Points, in no order, along strands that fork and pass close to each other.
Points whose rows are less than 89.7 apart are linked; no others are. Some points are linked to none.
q_216: [  0 -34  21   6 -14  36  87   8  26 -26  -1  20  14   0 -22  52  14  71
  14  19 -25   4  19 -10  41  27  12]
q_229: [ -7  -9  50  30  26  30  18  37  31 -13 -29  39   9  22  -3  23 -14  23
  16 -29 -19   2  37 -25  13  -2 -30]
q_317: [ 51 -19 -11 -16  30 -14 -17 -12 -21   8  -6 -37  -3  -3  -6  -8  -1  24
   8   4 -19 -62 -42  38 -27 -23   7]
q_683: [ -5   9 -13  -8  -7   3  41  24 -18  28 -40  26 -10   0   8 -44   1 -17
 -12   8  28  36  41   5   8  54   8]
q_838: [-27  17   1 -26 -10  17  13  29  30 -30  16  47  13  20 -11  29 -47  21
 -19   0  21  43  26 -25  26  -7  13]
q_281: [  6  20  -5  -9  -7  16 -36  -7  24 -27   7   4  -4   3  13   6 -33  -1
   5 -17  27 -19  18 -21  17  -7   6]
q_566: [-11 -17   7 -19  -4  28  72  42  19  -6  -7  43  16  16 -20  29 -21  50
 -29  28  10  46  40 -22  22  29  16]
q_484: [-16 -15  26   7  15  34  62  60  21  -5 -11  56  17  27 -13  21 -26  36
 -18  -1   2  55  58 -25  16   7 -13]
q_866: [-30   1 -28 -20 -49   1  22 -25  -3  -7 -13  14  -8 -34 -16 -11  -8  26
   8   3  41  29 -11  23  12  53  29]
q_940: [ -7 -15  67  20  10   3  56  14  -7   9 -41   4   9   0   8   9  21  12
  21  -2 -21  10  10  -7  25  26 -38]
q_517: [ 15 -17  40  67  38  31  21 -10  53 -35  13   4   2  -1 -31  52  30  49
  78 -51 -35 -26  22 -16  34 -13 -42]
q_411: [  2  19 -27 -25  14   1 -30  20 -18  23  56   9   5  27  -3  -9 -11 -43
 -58   2  -2  14  10 -22 -56 -34  35]
q_868: [ 29 -14   9 -15  28 -15   9   5 -40  28 -32 -25 -22  15   7 -35   8 -22
 -18   1 -11 -38 -16  35 -43   1  14]
q_127: [-35   8 -11 -19 -36 -16  40 -10 -14  20  17   0   4 -13 -13 -28 -11 -13
 -20  34  55  65  10  -9  -6  55  43]
q_402: [-11 -12  -5  17  -6 -25  -5 -23  11 -23   6 -39  -2 -36  -1  33  27  27
  33  16 -24 -34 -33  26  47 -12 -34]
q_77: [ -1 -23  37  16  32   1   5  21   0  13 -32 -15 -14  14  -8  18  17  -1
   7  -9 -30 -48 -21  12   4 -15 -22]
q_556: [ 17   3  52  11  64  15 -17  33  10  12 -19  22  21  29  10  -1 -27  -8
 -15 -38 -21 -12  41 -38 -23 -20 -33]
q_284: [-11  24  -3  -6  10  15 -17  34  26 -24  18  32  18  31   2  14 -38 -12
 -34  -2  24  32  39 -35   9 -28  -5]
q_757: [ -2  16  19  -2  32  30 -28  38  40 -41   7  48  12  29  14   4 -33  -2
 -16 -22  12  20  61 -38  17 -36 -20]
q_291: [ -7 -20  75  25  36  10   3  11  18  10  -7  -4  12  21  -3  43  23  14
  35 -21 -41 -19   5 -38  24   0 -48]
q_17: [-49  21  -4 -13 -45 -27  -7 -29 -20  13  25 -14   6   1  -8 -21  -1 -29
  -5  36  17  38 -33   0 -19  21  24]
q_264: [-26   6 -39 -10 -18 -28 -25 -33 -38  37  34  -5  -2   5   1 -60  34 -51
 -21  24 -12  59 -32  12 -81  22  76]
q_352: [ -3  12 -38   6 -23  -6 -26 -19  -6  -2  13  -5  -9   0  17 -19 -20 -40
 -10 -11  43  10   9 -22 -24  16  34]
q_393: [ -6   4 -26  -4 -51 -28 -22 -59 -26   8 -18 -38 -12 -45  -5 -48  34   8
   8  26   6  25 -65  69 -28   0  11]
q_453: [ 11  -7  -2  14  -9  19  23 -19  43 -52  17   5   8 -36 -10  56   8  58
  45 -16   2 -22   2   0  66  -1 -19]
q_824: [ 46   3 -25   9  30   0  -8  11 -19  14   1   4   3  18  28 -27  -7 -50
 -27 -18  11 -18  38 -26 -45  -9  19]
q_630: [-47  -8   9  -2 -19 -24  -2  17  -2  14 -20 -21 -14  14  -7 -15  20 -15
 -19  56  -7   7 -26  26  -5  -1  12]
q_966: [-21   5  -8 -20 -21  17  46  24  19 -16  13  42  18  10 -16  24 -43  39
 -28  19  23  53  36 -30  24  31  26]
q_975: [  3   5 -24 -13 -22 -28 -38 -48 -47  16  27 -24   2  -2  15 -48  21 -37
  -4  26  -6  22 -54  14 -70   9  62]
q_39: [-30   1 -19 -23 -34   1  53 -16 -15  13   5   7   5 -26 -25 -13 -20  23
 -13  31  54  47  10  -6   7  70  43]
q_440: [ -5  27 -43 -15 -13   3 -29  25  -6  25  64  23  24  23   0  -4 -12 -63
 -59 -21   8  34  21 -29 -48 -31  25]
q_149: [ 31  18  -8   5  41  12  -9  34  -7  14   2  24  12  26  18 -25 -27 -44
 -43 -29   8   0  54 -32 -41 -28  -3]
q_585: [ 43  -2  12  -8  52  19 -43 -18  13  -7   2 -16 -10   0  10   9  -5  24
  23 -37 -21 -70  -2   6  24 -25 -29]
q_852: [ -2   2   4 -14  32  -2 -32  21   7   8  22 -16  -5  30  -6   8 -13 -23
 -35  22  -6 -34   0 -19 -23 -40   5]
q_641: [ -6   3 -41  -3 -57  -6  -1 -36  -9  -7 -22  -9 -12 -45 -10  -6  -5  18
  21 -12  32  15 -32  39  11  28   3]
q_92: [-54  13 -11 -17 -56 -17  17 -25 -12  15  28  -3  12  -5 -11 -27 -14 -28
  -8  26  36  64 -17 -15 -20  37  28]
q_336: [  0  20 -19  -3  -1   3  33  65  -5  30   7  43  18  16   8 -15 -22 -41
 -45  -4   8  68  49 -19  -8  -9 -21]
q_35: [-20 -13   5  10 -12 -17  -4   0  -1   5 -29 -27 -17  -5  -6 -14  28   7
  -3  44 -14 -16 -41  42   9  -2   5]
q_400: [-26  21  -1 -32 -30  -7  21  19  -7   2   6  17  10   9   4   5 -15 -15
 -11  25  13  44  11  -7  19  22   3]
q_155: [ 11  10  10   4  -2   9  35  32   1   4 -41  42   5   3  12 -16 -19   5
   4 -15   9  21  52  -1  17  42  -6]
q_947: [  0  -4 -29   9  -1  -1  17  16 -20  35 -43   4 -28  -4   7 -50   1 -31
 -20  -4  21   4  11  19 -20  34  23]
q_962: [ 10   3 -27  -8 -33 -32 -45 -58 -30   2  -2 -38  -8 -35   8 -36  20   4
   9  22   5  -1 -66  54 -51  -9  17]
q_696: [ -3  15   8 -12  -6 -26   0  17 -34  17  14  -5   1  18  27 -20  12 -55
 -27  33  -5  30   7  -4 -12  -5   2]
q_951: [-15   7  21  -6  31  22 -28   5  50 -30  22   3   0  31  -6  33 -10  14
  10  -6  -9 -26  13 -34  42 -41 -18]
q_125: [ 37  -8  20  24  44  21 -30 -18  27 -19 -14  -2 -12  -5   9  28  12  38
  35 -51 -20 -56   6   6  34 -23 -43]
q_740: [ 20   8  20 -18  19 -24  -8   7 -35  22   8 -22   1  21  28 -26  15 -54
 -21  31  -7 -13  -2  -8 -19 -13 -15]
q_173: [-19 -31  18 -18 -12  23  81  24   7  -6  -7  11  15   4 -21  32   6  59
 -12  44  -4  29  14  -9  38  33  14]
q_831: [ 15  -8 -35  -1 -44  -4 -18 -41 -10 -13 -22 -21 -10 -48   5   4   4  18
  15 -21  12 -10 -48  49  19  -7 -21]
q_48: [-46  23  -2 -16 -33  -4 -33 -22  24 -19  24  -8   6  -7 -14  21 -10  23
  26   6  -6 -10 -46   8  31  -8   0]
q_290: [ 12 -23   6  34  -5  15  47 -16  23 -41   1   1  10 -33 -16  55  23  57
  52 -14 -20 -17   6  10  59   2 -30]
q_412: [ 15 -28  -3  39   3 -24   3 -24   2 -21 -10 -43  -9 -43  -9  35  43  29
  32  -3 -29 -37 -33  41  38 -21 -58]
q_836: [  7   7 -11 -27  28 -11 -20  35 -12  23  29  -3   3  30  -6  -6 -13 -33
 -55  16 -11 -21   4 -11 -42 -44   9]
q_60: [-12 -15  17  19   2  -6   2  12   2   4 -28 -15 -23   3 -10   8  17  13
   4  14 -31 -39 -27  34  12 -14  -8]
q_337: [-50  21  -6 -20 -32  -4 -37 -13  20 -10  24 -11   3   5 -26  12 -32  -3
   1  13   7  -1 -34 -11  -1 -12  16]
q_600: [ -2  28 -29 -10 -12   9 -50 -31   5 -10  29  -5 -11   3  10  -5 -32 -25
   7 -24  38  -8  -1 -33 -17  -5  35]
q_885: [ -3   3  12  -6  36   3 -39   5  29 -11  21 -17  -4  33   0  22 -11   4
  -9   4 -10 -48  -3 -28  14 -41 -12]
q_537: [ -5 -38  21  45  -2 -15  49  -8  -3  -9 -33 -28  -8 -36 -19  30  56  34
  34  -1 -30 -16 -23  44  34   2 -40]
q_794: [ 22 -13  41  50  48  24 -14 -17  41 -18   8 -13  -7  -1 -15  39  30  37
  66 -55 -39 -45  10 -12  39 -23 -47]
q_728: [  4 -22  64  36  19  11  43   5  14  -3 -16   4  20  -1  -8  42  28  28
  49 -17 -37  -9   5 -21  31  16 -48]
q_183: [ 24  -1  11 -11  21  -2 -40 -18  12  -1  21 -28   0   9   9   9   2   8
   7   6 -20 -64 -19   1  20 -28 -19]
q_516: [ 17  12  -3 -12 -23 -26 -22 -32 -31  -1   5 -23  -3 -22  28 -19   5 -21
   8  16   6 -11 -21   9  -4  10   4]
q_549: [ -7  28 -34  -4  -9  -5  14  36 -13  32   8  31  10  10  12 -20 -14 -57
 -39  -4  18  49  41 -19 -10  12   9]
q_643: [-12  15  -1  -4  -9  13  -3 -16  39 -54  21  11   8 -18  -4  46 -12  40
  40  -8  -4 -19   5 -15  60  -5 -14]
q_236: [ 44 -16   5 -10  30 -12  -5 -12 -33  17 -27 -24 -16  -7   7 -18  17  -4
  -2   0 -26 -48 -35  46 -33 -13  -2]
q_241: [ 18  -2  38  12  44   8  -5  20 -10  17 -23   6  -3  24   6   1 -11 -12
  -7 -24 -22 -41   7 -18 -12 -10 -26]
q_224: [  1   0 -26 -16  -9 -14  10   0 -36  27 -26  -5 -35  -6   6 -55  26 -39
 -18  15   8  22  -8  37 -26  29  29]
q_46: [ 18   9 -14   8 -12  15   4   7  -2  -7 -40  28 -10 -13  19 -14 -25   5
  15 -28  20   0  19  13  21  30  -3]
q_187: [ -2   5  11  -4   7  18  38  67   6   6  -6  55  22  23   4   6 -35   2
 -34  -9   9  63  56 -31   6 -14 -34]
q_221: [ 31 -13  20  37  12  12  -2  -8   6 -13 -46  -3   1 -24  11  13  10  27
  35 -46  -5 -35   0  16  23   1 -44]
q_273: [ 27 -10 -29 -34   0 -27 -38 -39 -31  12  38 -28  11   0   4 -32   6 -18
  -3  23  -2 -20 -39   8 -67 -12  59]
q_469: [-26   4 -42  -7 -20 -22 -16 -14 -29  33  28   2 -13   1   6 -53  27 -58
 -26   9  10  58  -7  -1 -58  27  60]
q_676: [ -7  23 -26 -25 -18 -20   4  24 -37  35  23  21   6  15  16 -30  14 -75
 -45   9  -8  58  22 -11 -20   2   7]
q_439: [ -8   8 -48   4 -19 -10 -21 -14 -19  16  17   0 -11   0  15 -30   0 -58
 -18  -4  32  33   8 -10 -47  26  52]
q_107: [-23  -7   4   3 -27  -1  38   7   0  -4 -26   4 -12 -15 -14  14   8  22
  16  18   1  -2  -8  18  40  34  -3]
q_289: [ 48  -9 -26  -8  33   2 -33 -13 -14   6   8 -17 -10  13  18 -10 -16 -23
 -12 -14  22 -44   2 -18 -41 -10  26]
q_587: [ 12 -11 -41  -8 -26 -13 -45 -39  -1 -11  -6 -33  -6 -40  -5   8   8  27
  11 -12  -8 -30 -58  52   4 -25 -21]
q_178: [ 42 -18 -40  -8  -2  -9 -38 -35  -9  -7  -1 -38 -14 -27   0   7   3  27
   1  -6   0 -55 -52  44 -25 -38  -4]
q_179: [-53  16  -7 -13 -38 -20 -23  -5   0  12   6 -16  -2  -1 -16 -15  -8 -12
 -14  37   3  14 -47  10 -16   1  22]
q_86: [  3 -13  77  52  48  32   7   9  58 -32   5  18  10  14 -17  34  17  48
  62 -38 -26  -1  39 -49  21 -10 -39]
q_877: [ 32  -5 -45 -27   8  -5 -35 -21 -22   9  28 -19 -11   8   9 -21 -11 -25
 -15  -1  18 -25 -18  -2 -65 -17  57]
q_168: [ 14 -28  55  42   7  21  67   0  18 -18  -6  11  18 -12 -21  53  32  47
  59 -12 -41  -4  16 -11  52  17 -39]
q_7: [ 19   8  29  17  45  14  -4  44   1  14  -7  24  21  31  14 -20 -25 -25
 -32 -28   0   5  59 -46 -41 -33 -30]
q_511: [ 32  -7  -7  15 -16   5  -5 -10 -17  -6 -42   0  -7 -22  22  -7  -7   6
  23 -32  17 -20   6  20  20  14 -19]
q_652: [ -4   2  11  -5   8 -21 -39 -22  15  -1  24 -43  -1  -9   1  16  16  18
  16  26 -30 -49 -40  18  29 -26 -21]
q_251: [ -9  13  12  -2   6  18  -7   6  34 -36   2  22   5   4   5  34 -18  24
  18  -5   5 -13  14 -12  42 -13  -6]
q_21: [-15   9 -20 -12 -35 -23  -3 -31 -33  12 -23 -23 -31 -31   2 -55  38 -16
   3  28  22  29 -27  46 -22  27  23]

Follow the links from the first point to the second, and from the first to the third. Name the last point that the two ways share.
q_155; q_439; q_728 -> q_251
q_284; q_336; q_216 -> q_566
q_537; q_728; q_46 -> q_183
q_885; q_439; q_168 -> q_251
q_440; q_643; q_683 -> q_885
q_352; q_683; q_412 -> q_183
q_947; q_517; q_600 -> q_125
q_393; q_652; q_86 -> q_125
q_549; q_838; q_216 -> q_566

A fork is a point with three links. Follow the links from the first point to the second and name the forks in between, in order.
q_549; q_966 -> q_566
q_537; q_155 -> q_183 > q_125
q_48; q_831 -> q_179
q_877; q_940 -> q_251 > q_728
q_290; q_877 -> q_251
q_683; q_412 -> q_125 > q_183
q_411; q_537 -> q_885 > q_183

Name the points in between on the shortest way along the links from the first point to the second, in order.
q_838; q_676 -> q_966 > q_566 > q_484 > q_187 > q_336 > q_549
q_281; q_155 -> q_251 > q_951 > q_885 > q_183 > q_585 > q_125 > q_221 > q_511 > q_46
q_728; q_440 -> q_168 > q_290 > q_453 > q_643 > q_251 > q_951 > q_885 > q_852 > q_836 > q_411
q_824; q_643 -> q_289 > q_877 > q_273 > q_975 > q_264 > q_469 > q_439 > q_352 > q_600 > q_281 > q_251
